A landscape with many valleys, sampled at points; each row gives a point and its height.
From any point a ball rolls to the lowest of the 2 points nearest to it. It stops when none of these is lower. Distance is the straight distance between rows; heights are no part of it.
Q860: [ -3.3  35.0  22.3  16.4  11.9  -2.2   3.3   9.1 -18.3  38.4   0.4  -0.4
  47.6  30.5   3.7 -30.2   6.8 -10.3   0.2 -34.7  23.8  21.7 -12.4]  height 609
Q539: [ 16.7  -3.1   6.0   3.4 -42.3  21.8   0.9  -1.2 -15.1  26.4  12.1  -8.0
  13.1  19.9  40.1  -7.5  -1.9   9.8  -3.7 -57.5 -11.6  20.3  -0.4]  height 631
Q638: [-23.0  29.6   6.6 -58.9  58.9  -8.2  -7.7  39.1  18.8 -25.4 -30.7  43.4
  32.6 -18.9  -9.2   4.8 -13.9  17.0   1.7  55.8  34.5 -20.8   5.3]  height 507
Q150: [-10.4  38.7  21.2 -52.6 -42.3 -11.6 -59.8   4.2   2.9  -3.2   4.9 -22.1
 -33.4 -20.0   6.2   3.5 -26.5  50.2  21.0  49.6 -46.6   8.0  21.8]  height 160
Q661: [ 20.6  -0.9   4.3  16.2 -18.3 -32.0  10.6  16.5 -38.5  47.3  43.1  48.7
  11.9  14.6   3.6 -25.8  26.3 -30.4 -31.5   3.9  62.5   8.5  -1.6]  height 442
Q877: [-14.4  16.2   5.7  13.5  47.7 -35.3  22.3  16.7 -15.9  14.9  -9.4  91.2
  22.3  30.6 -13.8 -17.7  18.4 -16.3 -12.2  -1.5  72.3 -15.7 -11.2]  height 378
Q850: [ 10.1  18.7 -11.6   7.3  -7.5  16.7  40.9  -6.9  -5.9  29.3  21.8  -3.7
  57.6  36.1   0.2   0.9 -34.8  -2.5  -9.0   6.0   7.8  13.8  -9.9]  height 672
Q631: [-14.1  -8.0 -29.5  44.4 -22.7  -3.3 -13.8  16.0 -13.7   9.2  -9.8 -17.9
 -44.5 -51.0  20.4  -5.7  -7.9 -10.9 -29.8 -47.9 -56.7   8.6  12.4]  height 698
Q69: [-20.2  -9.4 -44.5  35.5   2.4   9.7  -7.7   9.4   4.1  -3.9  -4.7 -43.1
 -43.4 -67.2   5.1  19.3 -11.3 -11.1 -25.1 -17.6 -33.6 -17.0   8.0]  height 682
Q953: [ 33.1 -47.5 -27.9  10.8 -56.8   6.8   5.3 -16.4  38.2 -21.0 -39.9  26.9
 -31.4 -46.3  33.3  12.7  16.6  42.2   4.3 -68.3  -2.6  -8.4 -16.3]  height 488
Q86: [-12.4  20.1 -38.6 -23.1 -21.9   3.6 -13.7   0.2  13.6  -3.4   7.5 -42.3
 -48.3 -44.8 -14.1   2.7 -33.8  22.3   2.3  46.1 -56.9  16.9  15.1]  height 249
Q106: [  5.8 -49.2   8.5 -25.9 -36.7  -8.3  10.4 -22.9  23.1 -35.0 -24.2   7.6
  -4.7  19.1  15.8  25.8  -1.8  41.3  22.0 -45.9 -17.3  13.7  -3.6]  height 492
Q823: [ 16.2  -7.4  33.6  34.1  18.7  10.1 -27.6  33.4 -13.1   4.6  35.2  17.9
 -30.2 -30.5   3.6  11.0  -5.9 -50.7  -3.0 -25.0  -1.0  -8.1  29.5]  height 505
Q33: [-42.3  11.1  -7.1 -28.2   3.3  -0.7 -23.1   3.7  12.5 -27.5  17.4 -24.3
 -22.7 -20.5  -8.5  28.5   2.5 -15.7  -8.9   5.3 -53.5  -9.1  13.4]  height 394
Q303: [-21.8 -14.6 -22.5  21.3 -41.6 -28.3  -2.5  -6.5  28.5 -41.1 -53.0   0.6
 -61.8 -35.9   7.5  29.5 -11.9  66.3  19.8 -42.3 -51.1 -24.5  25.0]  height 382
Q316: [-16.1  24.5   0.1 -58.3 -13.2 -10.7 -38.3   4.2  -3.2  -5.4  25.1 -21.8
 -32.8 -44.7 -13.3  10.6 -33.7  25.1  -5.8  53.8 -55.0   2.6  22.8]  height 202
Q212: [ 33.0 -16.4 -13.9  23.7 -11.6  22.4  43.1  -9.2 -18.0  28.4  49.7   4.5
  35.2  19.2 -22.8 -15.0  -7.7  -2.3 -30.5   5.5  22.2  13.2 -11.3]  height 660
Q746: [ -2.3  16.1  -8.5   5.1  12.5  12.2  28.2  27.8   9.6  11.4  11.7  15.3
  40.3  13.7 -30.3 -18.0   8.5 -27.0  -4.6  13.3  58.6  26.9  -7.7]  height 114
Q834: [ -2.2  12.0  10.3  -3.9  -7.3 -19.5  -4.1   8.1  -2.0  12.3  -4.1 -27.4
  34.3  45.8 -24.2  -0.2  -1.4 -26.9   1.9  24.1  18.2  28.9   3.0]  height 369
Q177: [  1.4 -23.0 -28.0 -21.5  19.8  26.5  48.2  30.9   6.1 -32.1  16.5  36.6
  -7.2   0.5  -7.5   4.5 -14.5   0.0 -11.3  15.3  48.1  -1.6 -11.6]  height 546
Q890: [ -5.5 -18.0 -10.8 -11.8  10.8  18.2  11.9  -5.6  -4.5 -20.9  35.1 -15.6
 -11.5 -12.4 -30.1   2.2   7.3 -19.1 -12.2 -12.2   0.6  43.6  -6.7]  height 312
Q626: [  3.7 -13.2   4.1  19.7 -14.6  22.4 -27.4 -25.0 -11.4  14.7  -3.4 -32.7
  -8.5  -3.2  23.6  10.9  16.7 -21.9 -11.1 -34.3 -19.1  -8.3  -3.4]  height 184
Q968: [ -5.2   0.2 -26.2 -26.2  26.9   4.2  52.4  -2.9   8.2 -14.9  17.4  15.1
  28.9  12.3  -9.0 -18.9  -4.7  -0.4  -5.1  63.1  41.4 -20.5 -34.3]  height 568
Q415: [-12.4   4.4 -13.8 -14.9 -32.5  -6.1 -43.1 -20.3  22.7 -35.5 -37.1 -31.4
 -58.9 -32.2   3.1  33.9   2.0  67.7  20.7   5.6 -57.1  -5.3  23.1]  height 102
Q406: [  9.7 -38.4  14.1  -8.0 -25.3  -7.1  -4.5 -28.8  -1.8  -8.4 -19.0 -13.1
 -10.6  36.7  21.8  26.2 -16.8  12.6  12.8 -33.8 -31.3  -1.9   8.3]  height 518
Q723: [ 55.0 -27.6  -6.1  46.4 -27.6   2.8 -17.3 -21.3 -39.8  38.0  20.1   1.3
 -34.1  -4.2  22.7 -19.0  29.3 -31.5 -30.1 -25.3   4.8  15.9  -1.8]  height 438
Q371: [ -6.6  17.6  21.9  14.9  32.6 -54.5   5.0 -10.9 -14.8  22.0  -2.3 -17.1
  38.0  38.8 -39.2 -13.0   3.7 -20.8  18.0  42.9  35.8   8.9  -6.3]  height 419
Q955: [ -7.3  19.8  40.9  -2.8  26.5   6.7 -37.1 -25.4   1.5  -2.0 -18.1 -56.6
  18.7   2.7   7.4   3.0   1.7  20.8  41.2  -2.7  -9.3   1.0  -2.2]  height 586
Q481: [-14.1  48.9  29.3  -2.9  75.6 -38.0  -9.9  26.4   6.6 -11.5 -12.6  12.3
  40.7  -2.0 -17.0  -9.5 -13.6 -27.9  19.4  51.7   8.5 -28.8  -7.1]  height 472
Q805: [ 42.1 -46.4  -6.0  11.1 -51.6  17.7   5.0 -36.3  14.6  -7.3 -29.1  17.9
 -19.8  -0.3  48.0   8.0  14.1  30.5  10.7 -55.8 -10.2 -14.5 -20.2]  height 508
Q732: [ 17.6   9.3  49.7  29.3   8.6  -3.6 -34.2   8.0 -35.6  27.0  25.7  12.7
  -2.8   1.4  12.8  -5.3   9.3 -46.4   2.7 -27.0   9.7   0.3  19.6]  height 532
Q818: [ 22.9 -24.2  27.6  22.0 -13.7  11.8 -13.1 -57.4  17.1   6.2 -52.9 -17.6
  10.6  28.9  20.0  -0.1  27.5  27.3  28.0 -33.0  14.1 -19.2 -24.5]  height 555
Q67: [ 11.3  23.1  30.2  13.1 -21.1  -7.2  -0.1  -1.5 -19.9  27.5 -12.3  11.4
  38.7  46.8  38.6 -20.0  -3.3  10.2  22.0 -50.6   7.9  15.2 -10.4]  height 610
Q713: [-19.7  41.3  25.0  17.3   9.9  14.6 -24.7  53.3   1.8   3.8  14.7  31.9
  22.2 -11.5  22.2   9.1   3.5 -49.8  -3.1  -8.5   5.3 -20.3  11.5]  height 643
Q522: [ -6.5  -5.8  31.0   3.8   5.8  -9.5   3.8 -38.7 -12.0  -4.7 -10.3 -13.5
  20.5  56.7  -7.4 -17.9  29.2   0.7  19.9 -31.6  -9.9  21.8 -19.5]  height 140
Q525: [ 12.8 -23.7 -49.1   9.1 -15.3  14.7 -14.6 -43.3  -1.9 -22.6 -49.0 -45.5
 -44.5 -40.5  -5.4  34.6  -4.7  58.7   1.7  -0.2 -60.4  27.5  -3.4]  height 259
Q99: [-18.2   7.8  13.4  -7.6  45.0  17.0   4.1  28.6   9.8 -15.6   9.1  28.7
   4.0  -9.2   8.7   8.6  -8.9 -35.7   4.8  17.0  31.4 -50.6   0.0]  height 324
Q296: [ 20.1 -17.1  -8.6  30.8  -4.8   7.5  18.2 -31.3  -7.3  16.2  29.1 -16.4
 -16.2  27.2 -11.5   7.2 -17.6 -31.9  -4.7   6.7  -8.7  -2.0   5.1]  height 605
Q990: [ 16.8 -35.6 -34.9  30.7 -35.8  12.7  12.6  -1.9 -18.6  -5.8   6.4 -22.3
 -23.5 -25.3  12.3  -4.6  -5.9  24.9 -30.7 -50.6 -46.6  46.9  -6.1]  height 375
Q541: [ -0.2 -17.2  -3.1   9.0  25.4  17.2  20.0  29.5   9.2  -7.2  -0.2  44.8
 -30.7   8.1  11.3   6.9  -2.5 -32.3   5.1  13.8  56.7 -47.6   5.1]  height 350
Q932: [ 17.4 -26.4 -12.2  33.6 -26.7  24.0  -5.2 -49.9  -7.0 -13.7  -3.8 -35.0
  -2.0  16.6  23.6   2.2  30.1   5.9  -2.4 -19.5 -22.7   7.2 -32.0]  height 264
Q929: [ 33.2 -43.1 -19.6  23.2 -60.5   7.3  -0.8   4.0  -2.0  -6.9 -22.7 -10.2
 -21.5 -17.3  31.0  -6.5  10.8  52.5  -9.9 -63.6 -27.3  34.7   0.1]  height 420
Q418: [ 15.0  -8.4  -6.2 -43.3   6.0   6.1 -29.9 -28.9   5.1  13.6   2.1 -44.4
 -21.9 -22.8 -23.6  -9.2 -18.6  -8.9  -4.8  51.9 -26.4  16.0   8.5]  height 204
Q480: [ 18.8  -6.9   2.5  10.7 -12.8   2.7  19.0 -17.7  -7.0   5.0  17.1 -33.1
  27.5  41.8 -28.2 -16.2   8.4   5.4   7.3  28.1   5.6  34.0 -10.9]  height 316
Q603: [ -6.8  23.4   3.6  17.4  36.7   0.7  17.4 -37.3  13.7  19.6  13.3  -7.9
   0.8  22.7 -37.0 -30.9  16.0 -32.2  18.2  40.8  21.1 -21.0 -19.5]  height 561
Q695: [ 16.5  -8.8 -11.9  19.2   5.8  -3.1  18.5 -53.8   2.9  21.3  29.5  -9.6
 -17.8  35.7 -44.0 -14.6  11.6 -28.2   7.5  52.6   0.9  -2.6  -5.7]  height 583
Q785: [ -7.1  11.1  37.9  32.6  35.8  -1.9  -9.2   4.1 -11.4  30.7  15.1  10.9
   0.8   8.4 -23.2 -19.6  23.5 -49.6   5.7 -10.7  38.9 -21.6   3.7]  height 565
Q841: [-10.0  -7.5  -2.5  -6.8  14.2  -0.5  21.3  -1.8  -8.5  21.4  16.6  14.7
  22.8  10.4   4.2 -13.8  12.0 -40.5 -36.3  -3.1  38.8 -35.6 -18.7]  height 15
Q828: [ 13.6 -19.7 -28.0  13.8  -5.2   5.8   2.5  44.8  -6.0   8.6  12.9  21.5
 -51.1 -52.1   9.4 -26.8   1.8 -40.8 -32.8 -34.0  13.2  -5.9  16.4]  height 437
Q168: [-12.6  47.0  13.3 -13.6  13.7 -37.8  -1.6 -12.4   1.6   6.0 -32.8 -10.0
  54.3  57.2   8.0  -6.4 -21.9   1.8  24.0  29.0 -19.4  -0.4 -12.3]  height 577
Q913: [ -2.2 -27.9 -43.6   8.3   5.7  13.6  18.9  15.6   7.1  -9.2  11.3 -25.3
 -25.2 -44.9 -13.5   8.4 -22.0 -18.1 -27.6   4.7   5.1  -1.2   3.7]  height 665
Q888: [-19.3  -8.0  -6.7   9.8  -4.1 -15.3 -43.9 -15.5  -3.3 -34.0 -21.4 -45.1
 -51.5 -50.2  -6.7  40.9  -7.8  33.7  -1.2   2.0 -81.1  -6.0  26.8]  height 207
Q789: [ 16.9   1.5   9.9  -4.2  21.7 -31.2   6.1  29.8 -32.9  35.7  14.3  78.2
  19.0   9.0   6.1 -18.8  19.1 -26.9 -31.3  -4.3  72.9  -9.1   6.7]  height 408
Q596: [-32.4   9.2 -30.3 -14.3  -7.1  13.8  11.3  65.6  16.2 -21.3  11.0  28.1
  -8.4 -31.6   3.3  11.9   9.5 -20.2 -29.0 -13.3  26.4   7.7   3.0]  height 428
Q581: [ -4.1 -10.6 -17.1   2.4  -4.2  22.4   4.4   0.8  -4.7  19.6  20.8  -8.5
   2.7 -14.0  15.6  -3.5   7.6 -42.5 -33.7 -16.6   5.2 -20.8  -8.0]  height 95
Q761: [ 19.6 -28.2  11.0  -1.6 -17.3   5.6 -22.2 -53.2  20.4 -22.4 -49.9 -32.5
  -6.5  17.2  22.3  19.2  11.5  27.2  42.6   2.6  -3.9 -17.5 -15.6]  height 576
Q783: [  0.8  19.0   8.9  41.7  13.3 -30.4  39.2 -14.7 -36.1  42.1  45.7  39.9
  32.8  33.2 -17.0 -45.6  36.7  -8.1 -10.1 -11.6  18.0  10.1 -32.9]  height 296
Q490: [ 13.7  11.6  -8.0 -31.9   5.9  10.7  20.0 -14.7   2.8   5.5  24.9 -28.4
  29.2  12.1 -35.5 -32.7  -3.6   5.2   1.2  56.0  -0.3  35.7 -16.5]  height 272
Q255: [ -5.9  -0.3  21.5  38.6  10.0 -27.3  23.3 -38.8 -24.9  26.1  18.7  -9.1
  27.9  48.0 -21.2 -32.5  41.2  -4.0  -1.8 -12.9   7.7   8.0 -30.3]  height 228
Q313: [ -8.6  37.2  27.2  20.0  42.6 -16.6   3.9  19.0 -22.1  36.6   0.8  19.3
  37.4   3.9  -2.7 -37.0  17.8 -34.6  -7.9 -28.1  47.0 -14.8 -14.0]  height 589
Q294: [ 24.5  -3.2  19.0  33.8 -29.8  -4.1  -1.5 -36.8 -26.6  30.8   9.4  -3.8
  20.9  43.0  22.6 -36.4  44.8  -3.9  -6.7 -33.7   7.4   3.7 -23.3]  height 309
Q234: [  2.8 -38.7 -30.1  42.1 -55.9 -17.7   9.2  12.4   1.9 -10.7 -45.8 -21.9
 -36.4 -30.5  23.2   0.4 -20.9  59.9   5.5 -62.3 -32.8  22.0  10.8]  height 471
Q253: [-24.1  39.8 -11.5 -31.0  25.4  -1.5   5.1  28.9  18.5  -7.4  -3.0  16.7
  45.4   0.8 -28.8  -3.8  -7.9 -15.8   4.1  40.4  26.9  26.3  -5.2]  height 477
Q146: [-24.3  46.0  56.6  19.1  35.0  11.9 -25.4  54.7  15.8  -2.0   1.3  21.1
  45.0 -13.6  -2.4  22.8  -0.2 -27.0  -1.9   5.4 -12.0 -14.8  35.5]  height 628
Q768: [-27.2  22.8  39.2   3.9 -24.1  -6.9 -33.2  37.3  -3.3 -20.4   8.0   1.1
   7.4  -2.8  26.3  58.6  -8.6  24.2   5.1 -31.7 -48.9  -7.3  41.2]  height 515
Q230: [ -3.7  -4.3 -30.3  -9.4  14.1  18.6  42.3  31.1   8.1 -32.4 -16.8  61.0
  24.0  29.2   7.2   4.8  -5.2   3.9 -10.5  23.0  69.3  -1.9 -10.9]  height 535
Q399: [ -4.9   2.9  -4.2  34.1  34.8 -32.3  67.7 -17.7 -12.6  36.2  38.8  41.8
  43.7  20.3 -32.5 -21.4  12.8  20.3  -6.0  35.4  56.7 -22.7 -25.5]  height 498
Q37: [-12.4   2.2  13.0 -16.4  32.9  11.1 -13.3  23.8  21.6  -7.8   9.7  -8.9
  -7.9 -20.6 -25.2  16.2 -14.5 -35.7  -5.2  33.2   1.2 -27.5  29.7]  height 290
Q685: [ 28.2  -9.0 -20.7  -2.8 -12.5  33.1  16.2   7.2 -10.9  29.6  36.3  17.0
  -4.4 -23.7  17.9 -40.5  28.9 -28.7 -43.7 -24.4  23.1  -2.8 -10.0]  height 159
Q582: [-23.6  46.3 -10.6  -5.1  49.0  -9.4   2.3  30.6  29.1 -17.3 -26.0  66.3
  42.4  18.4 -23.1   0.7 -18.3 -34.2   6.1  37.6  33.9   1.7   1.2]  height 499
Q23: [ -1.7  -8.5  31.6 -37.9 -10.4  -7.6 -20.2 -31.8  19.2 -18.2 -31.0  -8.6
  -4.5  34.9  15.4  30.7 -23.1  20.7  41.1   3.0 -46.1 -22.2  17.0]  height 543
Q34: [-30.1  40.9  40.8 -19.0  14.7   9.4 -49.4   0.3  19.5  -8.8  -7.2 -52.6
  15.3 -14.7  -6.8  10.4   9.7  23.8  33.6  22.3 -27.8  -8.9  19.5]  height 601
Q184: [ 38.0 -13.3  -2.5  29.0  -3.3   3.5 -15.9  12.4 -28.4  29.2  32.7  20.4
 -52.5 -31.6  11.0 -19.5  -0.8 -48.5 -15.7 -39.5  -3.8  15.0  16.5]  height 473
Q98: [ 41.1  -0.5  14.0  50.2 -22.2  -6.6  -5.5 -39.3 -46.7  59.4  40.2  10.4
  -2.2  23.0  13.2 -32.2  35.4 -10.1  -5.8 -21.6  19.4  13.1  -9.7]  height 371
Q716: [  9.8 -26.7 -38.9   9.3 -34.4 -23.2   8.6   4.7   4.6 -17.5 -15.6 -60.7
 -26.2  -2.4  -0.8   9.8 -30.2  19.1  -4.0  20.4 -40.2  28.2  11.6]  height 595
Q471: [ -2.5  10.5 -16.1  16.6 -32.3  15.8 -22.7  35.5  -7.7  24.2  14.6  -5.5
 -27.2 -32.0  30.9  -1.8  -0.2 -26.6 -23.5 -46.0 -29.7  -4.7  17.8]  height 675
Q257: [  3.5  -6.9  22.5 -42.7  24.4  -1.4 -38.8   5.7   4.8   0.0   2.4 -29.3
 -16.5 -34.2 -31.6  12.1 -20.7 -16.2 -11.9  50.3 -20.4 -12.1  31.6]  height 253
Q617: [-12.5  17.4  44.7  -5.3  -8.4  11.5 -29.3  13.3  -7.0   3.6  -6.1  -5.0
  25.9  13.3  18.8  35.5 -26.4  21.4  22.0 -41.7 -20.4  -2.5  32.3]  height 533
Q449: [ -6.2  43.4  -0.8 -54.2   6.1  13.3  -7.0  -7.0   2.8   3.5  18.7 -26.0
  14.6 -10.6 -16.3 -19.6 -22.4  20.7  25.0  47.5 -19.9  44.1  -6.1]  height 236
Q493: [-16.4  -4.6  31.0 -37.3 -14.4  -3.3 -13.5 -25.9  32.1 -26.8 -35.2  -7.3
  14.4   2.8  16.4  21.8   6.7  56.4  54.6 -30.2   3.8 -10.8  -2.5]  height 263
Q116: [ 39.1 -15.5  -2.7  25.4 -42.4  27.9  23.3  -9.9 -22.4  20.1  33.5  -6.5
  27.9  30.1  20.1 -17.4  -4.3   9.9 -19.1 -21.9  -8.8  22.8 -14.0]  height 647
Q87: [ 27.8 -13.8 -11.5   8.8   0.1  26.0  39.2  11.1 -19.5  14.0  43.8  48.2
  14.4  -5.2  10.6 -54.0  39.8  -1.3 -35.2  -5.8  56.7  -9.6 -24.2]  height 208
Q473: [-24.9   3.3 -30.9  27.0 -32.2   4.5  -3.3  -6.3   9.3 -17.0 -25.1 -21.3
 -56.3 -23.5  -1.9  25.2 -20.9  46.4   3.5 -39.8 -73.2   7.8  25.6]  height 310
Q211: [-24.6  -6.0  12.8  13.8 -25.9  -4.0 -35.0  22.7  -7.1 -10.6  -4.0 -16.2
 -25.7 -18.3  21.0  36.2   6.0  13.0 -18.3 -52.8 -51.8  -7.5  28.0]  height 484
Q636: [  9.6 -32.4 -35.8  29.7 -49.6  -9.2   6.7   1.3  25.9 -18.3 -49.1 -49.4
 -33.8  -8.7   7.8  10.6 -16.6  43.5  17.3  -6.5 -38.1  10.2   7.2]  height 540
Q536: [-35.5  19.3 -28.6 -25.8   5.6   7.6   2.0  51.6  22.2 -22.3   3.8  12.7
  18.7 -19.7 -13.2  27.3 -11.2 -17.6 -12.1  26.1  17.3  12.1  10.0]  height 453
Q572: [-16.5  10.9 -18.3 -46.9  41.4   4.4  23.9  28.7  17.8 -33.5 -32.5  42.1
  27.0  18.2  -3.8  -4.8  -6.8  19.2   2.6  50.3  57.7  -6.3 -14.2]  height 520
Q272: [ 15.7 -43.4 -43.8  22.9 -22.9   7.7  12.2 -35.6  -5.5 -17.4 -30.8 -32.2
 -31.3 -21.9  -2.1  14.8  -9.2  38.5 -16.3 -35.9 -65.0  36.2  -5.7]  height 322
Q870: [  2.5  -0.9   8.1   7.3  20.9  21.8   5.3  68.8   4.0 -18.5 -11.4  68.3
 -22.7  -6.8  18.4  17.5 -13.9 -22.0  -3.8   0.3  51.1 -27.6  24.6]  height 376
Q762: [  5.1  -5.8 -28.7 -21.0 -25.9   6.4 -46.0 -49.2   0.1 -22.0 -32.7 -36.7
 -56.3 -37.1   2.0  17.4  -0.1  43.6   7.6  33.0 -66.8  15.8 -11.7]  height 193
Q667: [ -6.4  39.0  11.2  -2.3  59.8 -49.1  13.4  10.0   3.3  12.1 -16.9   8.4
  33.0  15.8 -37.1 -23.6  -5.7 -19.5   7.9  58.8  40.2 -14.7 -11.6]  height 450
Q717: [ 23.1 -62.8 -26.1  -0.7 -49.2  -8.5  15.7 -18.5  41.5 -42.7 -39.2  -1.2
 -23.0 -20.6  13.2  26.3   5.5  48.7  19.4 -34.8  -5.2   7.1 -12.3]  height 464
Q370: [ 13.8  -6.1  -5.0  12.0   6.1  23.6  47.1  33.3  -8.0   9.1  27.1  43.4
  40.7  11.4 -21.3 -36.7  24.5  -1.2 -25.1   2.1  70.2  18.9 -21.0]  height 179
Q350: [  8.5 -37.1 -22.4 -21.7 -38.3 -25.9  -2.0 -20.8  36.6 -47.8 -45.3  -2.4
 -41.8 -38.1   7.1  35.4  -9.3  59.0  30.5 -10.7 -25.3 -14.5   3.5]  height 434
Q447: [-33.0 -19.1 -12.1  -5.8 -13.6 -13.2 -15.9  20.8 -12.4 -15.9   8.1 -28.0
 -21.2 -19.2   0.5  23.3   2.5 -14.7 -33.3 -33.0 -42.1   9.4  13.2]  height 441
Q320: [-27.9  35.3  27.4 -42.3  51.6 -17.0 -30.0  44.3  16.5 -23.9 -12.5  10.5
  39.4 -22.9 -22.7   9.6  -2.7 -15.8   0.7  59.5  12.0 -23.6  17.7]  height 491
Q873: [ 24.9 -19.7  11.3 -33.7 -19.7  -6.9 -40.4 -53.0  15.9 -31.3 -43.9 -33.1
 -21.6  -0.1  14.2  -4.8  16.9  44.0  48.5  35.0  -9.5  15.7 -22.8]  height 594
Q12: [-13.3  28.2 -10.9   1.3  18.6  18.2  17.1  -4.6  22.2   0.3  15.9   8.5
   6.5  18.8 -18.5  -2.5 -14.0 -48.9   9.8  37.1   5.5 -16.7  -5.9]  height 539
Q206: [-13.6  -2.0  -0.8 -16.6   0.1  12.3 -23.3 -29.9  -1.3 -23.4   7.9 -36.1
 -11.6   1.9   9.6  17.1  -2.1  -0.4  16.3   8.2 -41.0   4.9 -11.2]  height 356
Q40: [  8.0 -18.5   0.1  -2.9  10.2  17.0  -1.1 -64.6 -14.4 -22.4  10.7 -34.9
   0.2  16.4  -3.7   2.3  20.9   8.5  20.0   8.1 -30.8  24.1 -28.2]  height 320
Q570: [ 17.1 -33.4 -16.1  -2.1   2.9  13.0   9.6  39.4  -2.8   3.8  -4.3  42.3
 -54.3 -24.3  15.4 -22.7  26.3 -31.7 -37.4 -22.4  50.4 -30.5   9.8]  height 409
Q623: [-22.9  49.9  52.8  -7.0  38.1   1.6 -35.4  31.6  23.2  -1.9  -5.1 -24.2
  42.3  -7.1 -15.0  10.4  -3.3   1.8  20.0  29.3 -27.9  -8.4  27.1]  height 614
Q790: [-11.6  11.0  27.7  -1.9  11.9   8.8 -18.4   6.2 -13.1  20.0  11.6 -19.7
  31.2   7.9  14.3  19.3 -18.7 -20.5  -2.4 -24.0  -3.0 -11.2  10.3]  height 550
Q329: [-26.3  13.8 -15.6 -51.0   5.5  14.0   0.5   2.7   6.4 -21.6  31.9 -23.9
  -0.5 -22.1 -23.4   6.2  -0.1   5.6   5.9  26.1 -12.4  48.9  -1.2]  height 269
Q944: [-12.0  28.0  43.6 -29.6  13.8 -28.4 -27.9 -25.2   4.0  -7.9 -29.2 -17.8
  23.8  40.0  11.3   0.0 -18.1   6.5  37.3  24.5 -47.5 -23.6   3.0]  height 559
Q138: [ -7.4  30.9  32.6   1.2   7.6 -22.1   8.4 -11.9  -3.4  16.0 -36.2   1.5
  51.9  62.4  16.6   0.8 -24.4  17.7  26.8 -30.6 -11.7  -2.9 -10.7]  height 592
Q491: [ -0.2   2.6 -19.9  -6.8  -0.4  21.9  13.5  55.6  -3.1   6.8  13.8  51.0
   3.8 -15.5  22.0  -2.5  -2.3 -28.8 -19.5 -10.0  49.9   3.8   3.3]  height 403
Q354: [ -1.4  40.2   9.6  13.5 -19.7  12.0 -29.3  57.7  -9.9  25.4  27.5  24.1
   5.3 -20.1  43.4  13.8 -12.1 -31.2  -9.7 -27.1 -15.7  -1.1  25.0]  height 658
Q15: [ 18.4 -29.0 -21.9   9.9 -10.5  15.1  36.0  27.6  -9.1   6.0  -4.5  57.9
 -41.4  11.9  27.8 -13.4  17.6 -10.8 -21.8   1.9  62.5 -42.0  -4.3]  height 381
Q781: [ -8.3  39.2  21.2 -67.5 -17.4  -3.2 -35.6 -13.4  -1.8   9.2  -2.9 -10.2
   0.8   7.4  -0.5 -20.0 -33.2  26.9  23.9  45.4 -47.2  24.4   2.9]  height 205
Q351: [-16.1  18.7   5.6  10.1  40.2 -27.2  46.3  -2.2 -17.1   3.3  27.3  53.6
  30.5  28.2 -23.9 -24.1  21.9 -25.7  -4.1  -6.8  37.2   6.7 -26.8]  height 344
Q223: [ -9.3 -22.4 -12.4 -35.8  34.1  13.5  13.6 -16.8   6.1   8.0   3.9 -14.0
   8.8 -11.5 -27.3  -2.4   7.7 -29.8 -31.6  19.7  26.1 -28.1  -3.4]  height 94
Q514: [  5.8 -10.8 -35.2 -41.7  20.0   8.8  36.2   5.9   7.6 -30.0  30.2   4.4
  -4.9 -20.7  -5.5   0.9 -24.2  -2.6  -2.2  57.9  23.8  -9.1 -13.2]  height 557
Q76: [  9.5 -35.7 -10.4   9.2 -19.2  -3.7   8.4 -16.2 -14.0 -17.4  18.2 -27.3
 -16.7   7.7  -6.7   9.4  -5.3  -1.4  -8.1 -24.7 -27.3  45.7   1.1]  height 358
Q494: [  8.7 -14.4  -2.7  32.9  -8.4 -25.3  45.8  12.4 -22.2  44.8  41.4  57.3
  26.3  19.2 -16.3 -13.9  24.7   4.1 -28.3  26.6  72.8 -14.7 -14.0]  height 476
Q179: [-17.6   2.4  39.2 -26.3 -25.8   0.8 -30.8   2.6  27.9 -38.3 -18.8   3.1
 -16.0  -3.9   1.7  48.1   5.8  63.1  39.8 -40.6 -18.9  -3.0  35.6]  height 223
Q4: [ -8.6  19.9 -10.5 -10.7  33.2  -0.7  27.5  15.9  23.9   4.2  -8.7  50.4
   0.0  30.1 -28.2  -4.0 -11.3 -32.1   8.4  53.7  47.4 -23.3   3.6]  height 519
Q324: [ 39.3 -28.1  22.3  11.6 -34.9  20.8 -10.2 -46.1   5.1  28.5 -37.1  17.8
  -5.6  30.4  33.8 -14.6  28.2  14.7   9.5 -61.9   0.0 -13.3 -12.1]  height 531
Q337: [  5.6 -17.6  -0.3 -41.7  31.5  -5.0  -5.6 -42.0  -7.3   5.4  17.5 -31.2
  -0.9 -10.0 -27.4 -11.7  -4.6 -17.5 -10.2  48.2   8.3  -4.4  -5.9]  height 149
Q397: [  3.1 -35.4 -54.8  33.6 -13.2 -14.9  23.4   7.6   0.1 -15.8   0.4 -42.4
 -26.8 -37.3 -18.0  -5.7 -19.4 -15.3 -27.2  13.3 -29.9  20.1  -6.8]  height 642
Q93: [ -4.6  17.5  30.5   9.2  39.9  -7.3  -2.5 -19.1 -14.1  10.9   0.0 -38.1
  31.5  22.6  -5.5  -3.5  -9.4  -6.7  29.8  -0.7   6.2   0.2 -10.4]  height 569
Q889: [-19.3  22.3  14.2 -21.2 -24.6   7.4 -35.5  -4.4  16.3 -29.2  -4.5 -22.1
 -34.9  -9.0   0.1  40.9  -9.0  49.2  37.2  -7.9 -54.0  -4.4  36.6]  height 178
Q719: [-10.2   8.7  -4.4   8.7  60.8 -17.1  62.7  -4.1  -3.5  26.4 -10.0  47.5
  16.9  21.8 -23.6 -24.1   2.7  25.3  -5.0  22.2  72.6 -47.1 -17.3]  height 514

For each start below, name the point where the ball stops.
Q913 => Q415
Q860 => Q841
Q34 => Q841
Q514 => Q150
Q4 => Q841
Q15 => Q841
Q968 => Q150

Call two points neighbours if one is among the 2 nearest of the other. Go from one point of each pair to the other, from neighbour to neighbour, staying as low as possible. Name the highest point that can't be avoided.
Q150 / Q841 => Q86
Q150 / Q522 => Q184
Q841 / Q746 => Q87
Q415 / Q746 => Q990
